Each row is a point on a landscape with many valleys, with its height.
A ball rolls from a point to the lowest of its 2 nearest points, and stops where none of them is lower. Distance is the straight distance between rows; heights are no part of it.
(1117) height 2.58: 120 146 101 146 161 165 65 104 145 58 111 144 102 97 91 48 115 171 99 96 43 91 169 147 140 122 156 124 106 161 191 155 131 94 108 137 109 159 98 129 110 110 137 186 116 119 117 143
(1141) height 3.22: 180 147 131 80 97 99 153 141 116 166 95 92 95 197 113 133 108 86 186 160 212 143 91 79 67 163 79 163 88 116 101 68 125 145 132 163 101 112 165 149 110 126 152 107 111 136 156 131
(738) height 4.13: 189 143 122 110 106 107 107 80 118 183 117 107 125 178 109 162 126 133 142 130 134 204 65 67 108 124 114 133 100 111 107 94 53 142 164 134 102 156 82 178 65 178 133 131 70 115 156 120
(1350) height 4.37: 145 140 117 131 143 127 81 95 140 123 148 121 135 177 99 130 167 96 143 149 187 158 95 109 142 113 111 137 132 117 74 83 92 106 180 169 127 112 101 140 96 199 163 149 119 100 130 123
(856) height 5.46: 121 89 156 157 105 79 174 125 105 164 127 129 120 126 145 183 117 139 134 139 122 186 98 171 122 156 181 87 200 151 107 127 164 123 105 160 95 90 134 152 157 86 171 155 147 148 151 125
(163) height 4.47: 149 143 128 116 129 102 111 137 146 123 118 122 121 173 106 137 160 81 160 143 227 134 104 122 124 127 100 131 139 117 58 87 115 123 146 192 110 97 131 127 124 156 173 125 153 94 132 121
(1323) height 2.54: 159 134 155 101 93 73 167 151 127 162 83 93 86 170 129 162 115 46 141 167 194 160 76 128 141 148 111 137 127 133 107 85 149 154 114 163 132 63 142 148 137 115 128 81 116 154 185 143
(413) height 3.60: 101 146 97 120 162 160 105 152 127 85 119 173 133 118 139 84 106 162 117 108 104 49 147 146 103 153 123 141 123 134 150 179 145 126 116 98 119 166 142 129 131 83 151 180 147 155 100 107
(123) height 4.39: 96 103 153 168 111 128 198 143 120 90 97 97 101 108 134 126 137 126 124 118 128 74 158 156 203 140 91 141 148 127 157 111 195 140 102 98 151 104 170 103 165 85 132 90 144 166 87 143
(400) height 4.63: 104 130 111 213 174 145 110 98 148 111 139 130 135 105 87 131 155 136 156 139 124 84 128 169 160 118 142 143 142 138 132 110 147 125 173 148 137 119 116 149 135 154 142 170 142 152 101 144
(640) height 3.41: 117 123 102 159 157 138 116 123 97 156 175 125 153 131 122 162 142 158 128 139 130 190 96 155 114 147 153 99 168 104 80 107 102 120 154 117 166 137 96 131 121 151 121 165 118 149 125 127
(468) height 0.78: 94 144 126 119 140 139 138 181 129 136 128 144 111 117 124 128 124 159 134 119 139 128 147 173 129 120 108 142 134 104 134 106 131 112 103 125 165 167 155 120 167 124 119 122 141 178 123 114
(837) height 1.07: 105 144 113 136 170 165 121 157 131 142 139 125 147 152 141 133 119 99 147 154 169 116 137 155 138 118 92 144 106 104 118 71 125 125 163 119 172 107 131 129 126 154 106 102 131 160 143 128
(331) height 4.40: 143 157 170 114 106 102 109 136 159 132 113 116 103 139 98 151 162 93 137 124 199 156 124 141 150 103 113 126 154 120 77 114 115 93 114 195 115 95 120 118 135 155 164 126 166 60 161 108
(75) height 4.42: 128 115 143 112 125 108 143 142 137 116 120 140 136 116 131 123 132 118 112 125 121 131 150 129 144 111 125 132 125 137 136 147 133 130 109 144 124 120 129 127 143 106 131 121 130 104 139 130
(1314) height 2.85: 164 99 152 120 107 65 169 134 123 193 88 109 115 163 139 171 105 88 137 164 153 183 78 120 128 142 133 123 136 150 111 112 137 142 122 162 99 82 133 160 134 90 147 109 111 150 189 150
(1257) height 1.34: 110 160 106 122 158 155 75 162 140 130 155 131 152 145 126 127 139 138 118 145 152 142 118 175 132 104 121 135 110 106 123 76 89 109 152 132 183 140 120 137 131 161 111 132 124 143 141 108
(39) height 3.85: 135 111 123 129 111 129 73 75 149 104 180 138 130 100 119 104 157 177 85 121 109 127 141 106 149 119 171 96 153 157 97 170 127 89 132 128 100 136 62 135 111 176 94 144 133 57 112 106
(382) height 2.48: 130 156 92 124 164 176 83 123 163 127 111 138 143 101 121 80 136 120 140 156 104 83 152 154 128 93 116 132 45 124 151 93 147 118 152 158 126 123 141 113 119 151 130 133 115 137 127 150
(1046) height 4.51: 138 109 123 148 126 115 141 109 91 118 155 147 112 97 107 155 112 171 124 83 74 149 123 121 86 153 168 125 162 133 145 144 133 130 118 116 103 173 108 149 133 132 106 153 123 147 100 140
(658) height 4.87: 99 142 123 137 131 156 136 135 110 101 133 133 98 80 121 123 189 135 136 93 120 125 162 188 171 131 128 121 154 105 111 100 151 93 106 124 162 153 166 72 179 164 135 127 172 141 93 121
(803) height 4.43: 108 121 151 174 123 154 124 70 129 98 184 120 93 78 84 142 177 165 88 95 92 135 141 144 173 136 158 103 178 121 132 141 115 110 114 115 152 179 88 96 128 181 101 158 145 119 90 114
(380) height 5.31: 91 111 168 156 92 111 168 138 114 123 133 96 111 131 115 149 120 160 88 81 109 130 133 126 184 159 131 126 170 110 159 182 105 154 86 76 202 158 104 88 144 109 98 124 120 127 104 117
(685) height 3.07: 152 102 107 109 120 85 138 140 94 188 109 112 148 167 165 143 112 101 140 164 134 198 94 138 104 134 151 106 145 134 93 99 119 139 132 148 108 104 131 166 134 120 157 141 112 150 171 141
(371) height 5.52: 120 140 129 65 86 123 97 151 90 133 158 142 140 128 179 112 145 108 104 143 173 178 144 188 155 111 145 93 152 119 121 108 112 94 134 142 140 99 138 87 138 157 123 80 145 102 164 135
(859) height 2.79: 144 76 133 159 152 116 147 117 138 118 138 113 137 146 140 139 124 54 152 166 175 83 108 89 132 132 102 137 141 161 96 116 145 157 157 140 116 54 143 134 114 122 144 111 127 121 119 143
(66) height 5.51: 136 160 129 124 164 141 71 121 183 105 114 147 149 165 108 96 123 130 154 153 153 63 81 76 105 109 111 173 93 140 113 158 124 118 142 129 114 142 129 143 96 124 163 173 144 71 129 95
(1075) height 2.10: 94 97 124 189 157 141 149 136 125 99 153 117 147 126 134 122 106 128 105 132 104 100 144 125 171 130 130 136 151 154 154 155 114 169 145 96 169 128 95 136 122 112 99 120 94 128 100 136
(785) height 5.37: 153 151 134 139 184 112 102 150 171 117 95 126 140 156 101 121 97 148 169 143 167 74 66 79 95 124 106 173 104 151 121 146 139 140 139 155 112 128 138 156 124 102 195 173 126 104 135 116
(1270) height 3.73: 119 107 147 154 125 125 169 120 112 66 119 145 102 84 122 110 114 142 114 83 94 79 188 153 153 145 140 129 162 148 166 159 167 131 106 137 105 127 162 116 173 93 163 134 137 132 89 155
(166) height 4.61: 108 116 137 174 160 127 169 129 137 139 124 119 131 147 104 167 142 121 187 138 177 88 114 126 101 156 115 143 148 123 109 99 169 146 156 135 115 108 170 155 151 121 155 137 154 181 76 127
(459) height 3.94: 139 103 158 130 82 106 116 85 135 128 167 139 125 94 125 150 165 145 93 104 115 174 134 121 144 127 149 78 165 130 82 152 126 94 121 135 101 117 91 106 105 189 121 117 153 69 125 105
(725) height 3.57: 121 99 140 199 138 111 118 90 119 142 170 129 140 111 119 178 155 147 112 133 116 176 95 145 136 126 176 85 183 135 83 140 115 125 142 144 116 113 88 150 121 146 156 173 127 121 125 118
(497) height 2.39: 159 153 143 74 85 121 133 143 128 182 104 120 135 126 150 125 97 143 130 112 91 176 130 102 78 104 131 132 79 121 158 145 90 134 94 119 123 162 120 136 126 122 87 91 96 112 188 132
(552) height 1.89: 155 123 120 64 81 117 166 107 89 162 116 102 116 143 163 146 125 65 131 154 128 168 141 131 97 143 123 120 88 116 149 87 124 138 132 115 103 101 166 127 98 135 98 65 108 154 145 162
(872) height 1.28: 156 134 106 65 100 166 151 104 123 118 132 119 128 140 174 107 146 78 139 152 137 68 187 69 86 149 86 132 75 119 141 136 164 124 144 92 90 115 176 109 101 139 122 79 137 101 96 138
(966) height 3.61: 123 122 90 118 157 132 95 119 87 133 175 152 159 103 139 97 150 138 119 155 119 146 142 159 124 124 161 107 132 140 109 129 113 110 150 141 120 109 103 140 138 158 142 157 125 115 133 137
(947) height 5.63: 85 112 155 116 99 112 180 154 105 156 163 101 109 149 122 195 125 151 126 110 132 146 115 130 119 191 132 134 210 97 117 159 135 145 100 76 179 155 127 104 148 100 103 118 156 165 88 115
(1174) height 4.67: 144 102 106 134 136 103 148 124 88 146 140 144 151 96 134 130 97 157 121 105 59 168 120 118 103 140 165 110 131 130 148 156 104 149 123 104 135 152 103 146 128 119 90 140 90 148 154 135
(909) height 1.55: 133 153 100 54 87 163 123 116 110 103 147 142 129 161 147 103 154 95 149 140 172 72 162 88 55 142 98 130 109 99 113 130 146 120 149 90 103 143 181 107 97 148 119 93 157 115 82 126
(1285) height 1.25: 103 169 134 73 111 142 128 182 125 147 116 124 97 137 147 137 136 120 152 124 176 143 144 166 130 120 95 138 104 94 133 78 127 107 112 136 165 126 172 111 157 118 104 100 156 170 134 116
(233) height 2.53: 169 99 107 104 139 132 121 99 138 130 115 130 157 140 150 100 122 79 145 176 167 96 129 82 120 117 104 127 101 151 96 125 138 136 162 155 84 68 136 134 107 139 168 107 117 89 144 152
(335) height 2.15: 131 142 158 104 106 106 129 175 149 155 103 88 97 162 139 170 115 69 140 149 195 159 89 149 169 125 94 141 92 121 136 76 129 149 120 139 174 76 131 118 145 123 102 67 116 168 178 145
(906) height 4.02: 187 115 137 152 128 100 130 74 138 166 89 121 134 150 102 158 89 143 151 123 96 168 57 48 113 120 125 148 110 149 121 130 88 145 156 132 81 158 84 182 85 148 119 135 69 112 146 142
(249) height 3.51: 73 164 117 149 183 166 103 175 136 97 124 151 138 143 108 86 105 182 115 112 123 79 144 160 128 154 116 158 133 113 159 156 135 130 127 87 168 197 137 126 132 110 128 169 141 167 105 98
(87) height 5.61: 159 149 119 114 165 142 68 126 171 125 105 134 159 157 126 90 96 145 129 161 136 101 71 66 130 99 109 162 90 150 113 172 91 118 148 149 118 137 104 143 98 127 155 142 99 67 170 112
(1216) height 4.19: 115 132 163 112 109 139 109 120 170 112 132 120 110 120 115 141 173 108 100 122 171 145 147 141 182 92 116 108 159 113 82 124 101 96 117 147 139 121 108 100 131 159 130 94 176 51 144 98
(1161) height 0.43: 114 132 129 121 133 165 116 165 162 104 101 125 142 135 166 102 116 87 107 154 153 57 136 102 174 87 83 157 99 120 151 138 126 157 127 106 159 105 154 94 129 97 107 104 133 105 121 121
(285) height 1.60: 129 198 118 83 132 162 63 146 150 152 138 121 124 172 105 121 139 130 144 138 184 158 120 155 120 81 100 145 80 80 144 55 63 111 156 137 179 155 124 131 111 161 101 121 132 143 156 108
(1096) height 4.38: 124 100 132 192 143 104 169 107 112 157 155 109 139 136 129 192 123 116 157 136 144 118 118 140 114 153 131 132 165 127 115 105 154 145 142 131 125 108 120 153 148 114 141 141 135 169 85 143
(788) height 3.90: 121 139 141 135 114 139 140 126 135 145 146 103 111 146 104 187 165 109 134 126 150 159 140 134 125 137 111 118 126 96 102 84 116 129 140 135 160 138 115 123 121 159 107 113 135 154 96 113
(24) height 2.07: 185 89 123 97 73 95 187 82 92 179 117 100 123 120 171 148 123 60 116 155 76 172 125 119 100 142 144 94 122 129 142 109 138 145 125 98 83 102 152 137 86 119 86 66 104 136 149 155
(571) height 5.95: 79 115 124 124 134 107 155 180 125 123 129 145 139 132 156 127 125 137 146 127 160 105 134 178 127 170 119 132 181 115 112 153 178 117 118 115 134 108 180 114 179 83 164 127 178 142 97 119
(12) height 4.24: 166 147 120 110 107 114 81 87 107 144 145 121 121 190 103 135 162 134 119 144 168 192 80 87 116 119 118 115 131 114 77 103 61 101 156 160 109 148 93 145 89 197 150 159 109 98 158 111
(652) height 6.44: 86 160 106 81 155 144 75 153 144 104 154 161 160 144 134 104 159 170 129 137 151 92 126 146 105 130 126 125 134 111 106 154 124 95 127 110 133 167 147 125 118 126 129 162 173 97 100 88
(409) height 4.07: 90 111 170 173 116 115 179 153 135 65 90 111 108 118 120 116 108 140 127 111 142 56 161 152 167 134 114 152 152 133 160 156 180 147 91 124 129 126 178 116 161 64 170 115 158 144 73 133
(194) height 3.95: 138 109 166 134 97 95 179 91 124 166 121 110 108 111 128 197 151 86 120 121 109 189 108 121 137 135 140 94 153 125 114 117 137 134 120 141 121 104 102 134 121 140 124 103 126 141 126 127
(1389) height 4.25: 144 106 147 153 102 117 115 99 116 88 163 145 143 91 100 105 108 196 95 96 77 106 131 75 106 138 142 115 148 171 137 209 141 128 95 100 52 138 103 163 113 122 121 165 116 76 111 116
(565) height 5.70: 172 135 103 109 154 134 48 102 140 150 124 119 167 161 117 94 101 140 130 179 130 145 66 50 139 99 114 157 80 153 117 133 67 116 175 148 124 138 93 148 84 171 140 150 78 93 166 140
(948) height 3.72: 154 107 168 205 135 113 136 60 137 153 144 115 115 117 95 198 153 124 106 112 123 191 78 152 168 96 157 98 149 150 93 99 119 153 140 174 128 123 79 147 111 156 152 138 120 132 135 134
(71) height 4.95: 158 121 142 158 114 94 182 103 139 148 72 119 100 113 124 148 88 127 123 83 38 160 132 126 133 95 149 107 101 159 191 165 141 179 100 154 104 133 125 158 125 104 106 105 90 144 190 144
(651) height 3.98: 143 159 87 77 125 97 75 130 115 140 116 154 166 140 113 74 158 151 159 159 151 176 126 141 106 102 153 110 100 115 83 124 119 80 136 183 79 100 124 142 138 146 191 164 147 82 137 128
(557) height 4.84: 116 120 122 177 160 147 139 116 131 129 131 127 128 104 97 142 124 134 142 127 101 122 143 172 151 123 136 128 122 124 138 78 146 129 149 134 150 135 109 149 144 158 108 147 112 177 107 135
(1284) height 5.32: 145 89 154 154 96 59 161 102 107 169 122 146 153 128 135 154 122 140 110 130 113 194 96 128 121 137 170 84 189 163 96 157 152 130 106 160 67 93 125 151 134 113 177 141 139 99 164 113
(773) height 5.16: 106 129 117 78 112 157 138 133 102 95 159 157 118 85 173 105 180 109 118 124 133 126 169 174 178 134 128 110 165 119 112 116 143 86 121 102 137 112 161 63 165 143 126 97 168 100 108 134
(61) height 4.27: 105 117 141 195 133 159 127 74 152 130 173 87 110 97 90 174 175 120 94 122 121 129 149 133 189 113 139 110 160 106 111 117 113 128 139 120 173 148 87 112 116 179 91 135 134 128 82 135
(1017) height 4.81: 148 79 126 169 113 112 171 85 110 140 111 127 120 100 129 150 97 125 118 105 41 157 124 129 141 112 160 90 111 167 163 146 125 173 132 118 127 127 117 150 120 115 85 106 92 160 149 158
(1070) height 2.05: 148 112 122 184 160 148 108 96 173 116 95 105 139 120 105 105 87 109 123 149 91 52 107 72 129 104 117 172 80 158 156 151 115 165 156 135 130 129 109 153 107 122 112 152 88 120 142 153
(1318) height 3.84: 172 117 144 164 87 93 154 68 137 177 119 120 95 114 118 200 154 108 102 88 94 217 93 127 144 118 165 77 132 146 104 111 125 144 124 132 105 129 86 145 96 156 116 108 108 122 152 120
(443) height 2.22: 169 112 149 97 69 92 166 98 104 190 107 105 133 130 154 149 108 108 117 111 86 192 115 93 100 125 155 108 90 148 148 128 96 146 108 107 99 129 119 139 85 129 77 76 94 121 180 133
(181) height 3.08: 90 130 173 181 132 106 114 177 150 73 123 120 137 132 115 112 100 168 89 107 134 98 133 143 160 126 148 143 175 126 160 193 95 136 109 126 159 150 101 131 135 77 140 141 137 107 134 96
(599) height 0.77: 86 132 119 125 144 181 125 150 136 113 146 124 144 135 164 116 134 88 134 156 157 85 155 120 167 117 97 142 115 113 130 99 138 149 152 90 177 102 137 102 117 128 101 91 132 134 119 126
(1317) height 2.37: 108 79 134 170 146 129 192 137 105 108 135 125 141 117 143 131 96 115 123 136 111 86 139 124 157 130 124 120 147 142 157 140 166 168 137 87 135 91 135 124 146 78 115 108 102 147 89 156
(1183) height 3.29: 84 144 137 175 145 134 121 183 123 95 113 120 118 147 113 95 107 198 97 99 119 102 145 171 162 142 125 136 165 112 157 156 110 144 105 93 188 176 108 109 148 96 126 151 129 173 103 109
(687) height 2.01: 143 126 89 93 144 160 136 114 75 90 123 157 103 72 141 71 124 148 109 73 44 138 158 142 141 145 156 114 111 146 189 151 118 113 100 102 128 166 101 80 154 124 85 127 103 171 143 151
(450) height 3.35: 104 146 102 150 166 141 130 139 136 84 94 160 119 99 109 86 116 155 142 98 96 56 168 176 109 140 143 140 114 139 164 144 181 122 110 151 92 140 174 124 133 83 182 165 136 170 82 138
(1068) height 5.14: 150 151 150 148 173 127 115 149 179 116 70 126 106 138 96 135 94 121 195 126 181 59 97 94 103 135 97 168 93 135 124 108 171 151 127 156 124 117 168 143 140 102 156 126 133 146 125 135
(899) height 2.23: 158 112 89 158 173 170 92 91 153 134 110 120 141 114 121 93 115 114 151 166 83 78 133 98 117 112 125 150 56 164 133 127 144 138 165 146 123 110 115 151 111 141 124 152 91 123 136 157
(645) height 2.68: 129 68 144 189 146 94 185 127 111 141 137 122 149 136 160 142 109 76 133 170 135 74 113 134 137 145 121 133 144 163 125 119 175 172 160 103 116 48 141 132 149 74 138 114 117 154 107 150
(1156) height 3.83: 153 103 124 132 111 100 98 87 126 137 140 132 169 123 145 126 120 149 96 132 95 163 104 90 127 109 142 108 133 155 98 162 102 130 132 137 90 126 105 154 110 143 116 130 108 79 164 126
(321) height 3.71: 143 142 126 98 94 118 138 112 114 152 138 94 107 166 118 167 157 79 128 141 170 158 126 110 80 136 120 140 117 99 105 67 115 131 140 147 119 125 129 137 90 162 126 120 116 135 122 124
(875) height 2.09: 123 128 74 102 155 196 108 105 128 120 144 134 163 161 156 107 124 103 141 176 127 69 131 77 77 139 109 148 79 134 122 110 142 129 190 97 129 124 148 140 82 150 108 125 116 133 98 141
(928) height 3.81: 104 127 88 140 186 143 105 195 113 107 125 174 167 111 145 61 80 156 121 135 101 92 137 177 118 145 130 120 124 150 145 162 141 141 132 113 137 126 124 132 131 91 144 172 112 150 132 138
(752) height 2.74: 107 170 81 103 174 183 90 148 134 115 115 162 130 95 120 69 158 132 148 126 107 97 175 195 148 100 128 114 61 117 156 84 153 98 126 143 123 122 165 93 144 165 117 155 148 143 129 131
(1110) height 6.58: 114 161 110 45 120 144 101 157 103 97 181 156 132 129 164 111 153 160 136 110 162 120 132 131 91 149 128 118 159 96 128 151 119 90 120 96 129 161 147 87 135 131 129 124 173 91 104 100
(978) height 1.84: 147 174 150 102 111 143 93 127 138 165 135 99 107 163 99 169 160 122 121 116 167 196 107 146 125 86 108 134 92 96 138 61 52 122 139 143 163 152 101 131 121 183 87 116 110 148 156 114
(1367) height 3.74: 138 115 104 134 136 120 90 87 138 121 150 138 145 106 129 116 150 141 110 137 95 136 130 116 132 94 160 114 110 147 113 136 104 109 148 136 124 131 94 141 104 175 117 152 108 89 129 136
(334) height 1.86: 105 155 81 72 149 207 123 131 121 103 154 156 159 161 171 98 149 129 135 144 150 66 159 110 98 129 117 130 98 124 126 110 141 120 161 74 133 143 167 114 102 148 110 114 151 128 86 125
(377) height 2.29: 165 133 95 102 151 176 109 89 145 131 113 110 140 149 148 98 120 69 159 182 156 71 123 57 89 116 86 161 63 136 112 93 131 136 169 136 103 107 140 130 86 149 127 108 102 116 115 151
(10) height 0.44: 113 135 130 79 114 125 133 193 153 117 101 146 129 124 178 109 99 114 131 147 127 68 146 124 124 131 99 153 96 130 160 168 159 135 78 114 127 104 185 99 148 60 133 100 147 110 134 121
(1253) height 3.99: 106 105 140 151 115 130 142 134 142 56 120 146 124 79 133 93 102 128 89 110 89 71 178 127 166 120 142 117 162 150 162 199 148 138 95 117 94 117 132 122 143 82 163 115 140 86 122 142
(185) height 3.52: 172 169 128 72 66 109 145 107 95 161 113 96 95 184 113 140 120 82 143 136 198 173 115 93 53 136 101 162 80 91 133 74 89 135 137 140 110 152 146 137 79 151 125 108 115 133 147 133
(787) height 2.86: 167 142 132 102 142 121 132 155 148 168 76 110 110 172 126 140 87 123 193 135 170 128 91 68 58 137 82 181 71 112 124 104 125 153 136 136 116 133 162 162 123 101 132 129 108 169 146 132
(1181) height 4.23: 111 113 150 112 113 89 129 187 141 131 111 138 140 126 140 116 87 146 121 127 122 148 123 130 122 113 133 144 125 127 150 166 108 135 91 126 159 136 122 131 158 79 126 116 122 129 174 113
(635) height 1.73: 123 164 137 84 110 138 124 196 115 167 106 112 106 147 149 137 112 92 153 154 186 159 130 163 131 117 91 138 83 92 139 45 129 123 139 145 159 79 166 131 131 134 103 72 119 205 183 147
(375) height 2.20: 123 145 123 109 109 146 100 150 138 135 151 121 146 135 125 118 124 162 111 123 103 133 131 92 117 109 128 149 116 115 162 139 61 136 133 83 165 189 101 129 118 136 88 136 114 111 129 100
(612) height 4.10: 104 138 128 158 141 176 138 80 132 134 165 85 106 126 95 185 187 99 123 125 149 140 149 143 160 134 114 117 167 88 83 83 123 117 145 102 174 140 106 100 117 185 101 120 160 158 75 124
(246) height 2.76: 105 138 115 167 161 139 86 136 143 66 120 148 121 85 104 71 125 149 85 103 84 107 170 171 164 115 160 121 131 134 165 153 114 117 109 147 134 149 106 137 139 114 143 165 137 114 135 130
(1225) height 4.14: 122 101 131 142 131 133 122 124 123 79 153 150 149 88 149 89 110 146 91 122 90 70 151 100 130 129 160 124 141 157 139 187 131 128 118 121 92 130 111 139 129 98 133 154 124 84 113 129
(352) height 4.01: 105 117 98 125 161 98 102 202 119 135 121 165 158 132 147 89 80 171 117 132 109 154 135 171 113 135 158 134 140 132 149 164 115 127 101 131 148 144 120 143 162 77 138 163 120 158 167 120
(1125) height 4.66: 133 126 123 158 146 121 147 140 136 141 107 132 123 100 127 144 111 108 145 136 108 134 136 133 119 121 118 141 100 137 147 104 145 150 139 132 135 109 140 140 145 127 114 124 109 164 138 154
(1103) height 4.73: 77 119 143 145 115 136 192 167 106 123 115 90 98 128 140 136 132 136 120 126 135 106 152 171 221 166 84 133 140 110 147 86 171 131 105 70 208 116 155 91 172 118 93 85 136 202 89 137
(62) height 1.67: 134 116 112 114 135 124 156 140 76 113 140 148 85 87 125 103 127 174 116 66 69 165 144 160 130 155 153 119 151 127 175 143 118 120 94 121 144 182 113 90 176 118 97 141 103 187 143 140
(580) height 2.56: 146 156 129 90 127 126 122 136 139 147 107 136 148 181 125 132 116 134 155 138 154 130 97 59 51 133 92 165 95 121 117 130 107 124 139 121 99 147 142 149 109 110 142 133 127 107 128 105
(378) height 3.78: 129 142 74 88 150 115 96 141 92 141 158 172 154 124 117 86 161 156 155 144 122 181 136 159 96 135 164 88 139 120 99 126 129 86 137 155 98 121 124 126 149 160 167 177 155 107 113 133
(1407) height 4.36: 135 120 163 146 87 109 144 111 119 106 144 127 130 98 88 141 112 208 121 68 83 118 129 92 77 152 156 126 168 141 150 177 127 137 96 107 84 167 113 147 119 112 134 159 127 109 103 114
(843) height 5.09: 140 128 157 158 103 86 170 108 143 132 86 137 100 101 102 137 98 149 124 67 64 163 143 133 123 101 167 123 123 165 167 175 157 131 89 173 74 137 124 150 138 118 143 127 121 110 177 133
(103) height 4.44: 124 112 133 196 149 159 123 79 184 93 136 110 114 102 76 139 162 121 123 126 112 94 150 123 177 94 139 143 143 129 129 99 139 118 145 145 130 139 107 135 120 170 112 138 145 98 94 126
(120) height 2.38: 145 142 130 83 103 132 118 119 131 141 134 134 136 142 116 134 137 144 150 126 111 131 131 85 54 128 120 152 105 113 137 134 100 123 136 101 113 168 132 136 104 140 103 140 124 103 111 108
(441) height 4.04: 132 127 169 114 59 101 120 104 137 128 156 117 133 120 130 150 163 106 64 119 158 176 137 139 169 106 139 82 177 137 87 166 113 100 108 157 107 90 98 100 110 166 138 88 165 48 167 101
(1213) height 0.87: 125 118 139 101 106 105 148 148 142 114 94 154 127 102 155 104 98 138 141 112 95 86 160 121 93 151 122 137 112 144 152 181 183 122 76 116 84 118 184 129 157 51 172 123 143 123 110 130
(244) height 5.06: 94 128 149 167 112 127 174 145 105 110 117 78 94 122 114 125 148 175 110 85 114 125 150 170 219 153 121 132 177 112 150 131 137 140 93 80 223 158 118 85 167 97 98 106 138 178 85 128
(521) height 3.05: 113 151 100 135 170 166 119 140 126 100 111 154 117 83 109 83 141 158 145 94 76 89 164 197 145 143 121 120 106 131 150 102 168 103 119 137 116 137 153 103 157 135 142 176 133 172 111 144
(57) height 2.35: 136 148 80 97 149 165 86 104 119 89 113 176 104 69 107 35 138 172 113 100 44 122 171 149 130 129 161 105 82 133 179 163 134 88 95 124 111 170 105 101 148 134 122 159 118 134 124 157
(307) height 3.92: 181 106 135 127 129 93 126 90 112 171 108 123 163 148 148 138 103 112 136 148 116 185 65 72 140 107 130 118 111 166 108 149 80 153 145 137 83 127 97 166 86 141 136 109 86 94 191 132
(1195) height 1.53: 123 144 120 88 103 135 150 151 103 177 111 105 107 141 147 163 115 85 149 160 151 154 141 139 105 141 95 141 65 106 156 56 145 146 132 119 153 85 171 131 132 126 75 74 99 200 141 153
(420) height 4.60: 115 131 124 116 133 152 146 99 106 92 168 132 96 68 106 126 183 159 115 85 94 150 152 160 159 149 160 116 179 107 120 116 133 78 106 114 146 161 104 78 165 179 116 135 152 137 100 133
(1080) height 6.31: 79 148 136 122 168 144 99 172 160 107 126 156 166 166 144 112 123 144 131 137 182 52 121 123 119 117 98 160 137 119 102 179 139 130 127 100 142 148 146 119 110 99 145 160 182 104 110 75
(817) height 1.88: 113 114 132 209 174 142 115 132 158 91 102 111 146 130 107 110 78 120 114 140 118 70 113 89 173 107 123 156 108 155 157 165 112 187 146 123 165 108 85 146 107 92 116 143 93 116 133 132
(124) height 4.15: 120 95 174 166 100 94 180 103 122 158 132 93 104 153 133 230 143 94 132 123 149 166 98 121 114 171 134 123 186 119 101 125 159 140 124 131 116 93 130 134 126 103 145 117 141 151 98 121
(1113) height 4.88: 138 148 141 153 151 132 152 105 157 127 96 111 113 157 87 174 132 97 197 129 162 79 121 85 69 142 93 170 104 117 127 83 162 158 158 136 113 124 161 148 113 129 135 123 132 165 90 135
(1132) height 5.36: 129 125 100 58 105 148 98 109 86 117 192 148 136 99 189 87 150 111 97 138 131 163 152 162 159 122 164 80 152 132 123 137 121 90 125 121 119 107 133 77 137 154 115 85 147 90 143 154
(701) height 5.69: 110 105 160 140 113 84 158 153 137 140 138 128 118 130 133 159 140 125 144 134 167 151 126 164 131 147 137 115 206 111 87 145 168 109 121 169 117 84 156 128 163 98 182 136 171 139 115 123
(976) height 1.59: 143 124 102 96 115 205 157 85 139 128 125 121 117 93 162 107 140 104 133 136 92 61 178 72 104 136 103 138 71 125 155 105 169 126 134 88 109 139 161 97 126 146 88 104 124 129 78 150
(763) height 0.10: 114 120 126 91 122 148 103 165 144 114 124 142 166 120 198 87 101 97 106 164 141 65 151 102 133 112 98 141 102 135 139 167 132 143 105 107 124 107 162 105 119 84 134 105 139 76 149 141
(1411) height 5.21: 143 113 162 151 95 59 154 121 139 138 104 149 126 116 112 148 113 154 121 102 102 175 119 138 125 99 168 100 157 159 136 161 163 125 92 165 64 111 141 166 155 108 178 132 127 101 177 120
(1333) height 1.26: 122 138 128 77 116 124 150 164 103 154 125 154 100 106 131 130 122 165 134 97 93 176 130 169 102 147 157 129 132 108 160 120 133 107 95 120 150 168 145 111 176 118 96 126 124 165 149 131
(488) height 2.93: 97 121 146 165 146 113 94 161 142 95 135 147 141 102 118 107 118 156 82 109 116 134 136 158 179 100 154 115 161 138 131 180 98 138 110 153 153 143 90 124 147 104 148 146 143 91 163 107
(1235) height 4.22: 157 161 123 97 130 114 90 143 145 154 99 134 135 166 89 113 154 136 175 147 184 161 110 116 100 114 104 144 104 118 88 97 113 96 144 191 102 125 126 136 129 145 182 154 140 88 148 113
(1408) height 6.15: 83 123 124 137 168 149 129 183 135 98 137 157 159 140 172 100 128 125 134 135 180 55 147 164 141 144 118 130 163 130 107 164 173 118 123 105 135 131 170 112 146 93 152 137 167 124 91 104
(806) height 3.25: 130 105 101 120 130 106 128 144 79 172 165 142 158 143 167 150 121 127 120 158 132 206 92 153 99 158 160 87 171 108 81 114 112 125 152 147 146 111 109 147 130 112 132 144 119 155 146 115
(689) height 5.47: 106 111 177 159 89 113 169 131 121 129 170 102 134 126 121 182 119 158 99 87 116 135 110 97 131 163 137 124 187 109 125 177 105 158 116 71 173 161 98 111 116 107 89 136 125 132 82 108
(393) height 2.03: 140 157 123 99 96 130 103 134 132 163 162 118 121 152 133 160 138 124 111 109 142 181 120 115 105 107 127 127 116 101 145 106 54 131 133 109 178 158 98 119 116 163 81 111 115 123 148 117

Where does a ball stop that starts at each point below?
(859) | (872)
(249) | (468)
(450) | (817)
(1350) | (966)
(1132) | (763)
(371) | (763)
(557) | (763)
(1408) | (1270)
(71) | (1270)
(120) | (763)
